The views of a scene show one set of named points, each view turned or mirrored, and shifted as a whole, with a little noise and some points left out.

Scene 1
View 1
duga: -21  -4 -20 -10   0   7   1   7   3  -3   8
naduf:  -1   0 -19   5  14  21  21  21  17 -18   8
nev:  -3 -15 -14   1  14  -2   7  23 -24   1   2
Meko: -16 -12 -20  -2   1   3   4  16 -20   3   9
rerik: -17  -2 -14  -6  18  12  10   8  13  -4  10
Zuvad: -22   1 -17 -14   5   8   1   4  16  -5   7
pote: -13  -5 -13  -9  13  -2   2  11  -5  -2   3
gusat: -16   5   4 -29  25 -14  -9   0  19  -4  -4
Pufe: -14  -5 -24 -14 -18   1  -6  15  -2 -13   2
Lutus: -16  -8 -18  -9  -2  -1  -3  13 -10  -2   4
favom:  -4  -3 -10  -6  15   4   7  17   3 -13   0
kolir:  -9   1  -3 -15  27  -3   3   7  17  -9   0
View 2
rerik: 20 -3  4 -4  6  8  3 23  7 12  4
Meko:   4  17 -20  -5  11   3  -9   3  -9  16 -16
favom:  10  -5  -5 -15   5   1   3   9  -2  19   3
Zuvad:  9  3  2  5  3 11 -8 24  1  3  2
nev:   4   9 -22 -16   9  -5  -2  -7  -3  26 -15
Pufe:  -4   3  -7  -4   5   0  -3  13 -21   9   9
naduf: 33 -7 -3 -9 15  3 13 22 -5 20  5
duga:  7  9 -6  3  7  9 -9 18 -6  7 -5
pote:  1  4 -8 -9  3  2 -6  7  2 14 -7
View 3
nev:  -7 -15  -6   5  -8 -11   3   2  10  11 -38
naduf: -10  -6 -18  -8   1  -6  21   1  -5 -31 -14
rerik:  -8   2 -11  -4   3  -2  13  -4   6  -7  -3
gusat: -27  16   7  -1   2 -16  -7  14  14   3  15
favom: -15  -2  -7   1  -2 -12   5   8   1 -10 -15
Meko:  -1  -4 -10   4  -2  -1  11  -2   4   7 -21
duga: -4  4 -6  9  2  6 10  3 -5  5 -8
Zuvad: -3 13 -9  2  6 11 18 -1 -4 -4 10
Pufe: -11   2  -2  15   1  -3   3  15 -18  -1 -16
kolir: -21   7  -2  -7   1 -16   1   8  10 -10   6
pote: -11   0  -2   6  -3  -8   3   5   5   7 -14
Lutus:  -6  -1  -3  13  -1  -1   4   6  -5  11 -20
View 4
rerik:   8 -28  -6  15   0   8   1  -6   2   1 -15
naduf:   8 -36  -2  31  14   3  20   5   4   6 -19
kolir:  14  -7  -2  19  -9  -6   7 -10   4   0  -7
pote:  11 -13 -13  11   7   5 -10  -5   5   9  -4
Meko:   6 -26 -21   6  24  14 -17  -1   2  13  -5
nev:  13 -18 -28   9  23   8  -5  -1  -6  22   4
Pufe:   5 -10  -3  17  22   3 -14   6  20   5 -10
Lutus:   8 -17 -20   7  27  12 -18   1   4  15  -4
Zuvad:   6 -23   2  15  -2   7 -11  -6  12  -4 -18
duga:   4 -24  -4  10  10   9 -15  -3  11   1 -15
favom:  11 -16  -9  20  11   1   5   0   5  10  -8
gusat:  15   6   1  11 -19  -8  -7 -16  10  -4  -5

Which points are out of place in each view (at most two, in the order of its rows)? Write - if all are in place.
view 1: Pufe
view 2: rerik
view 3: Meko, Zuvad
view 4: Lutus
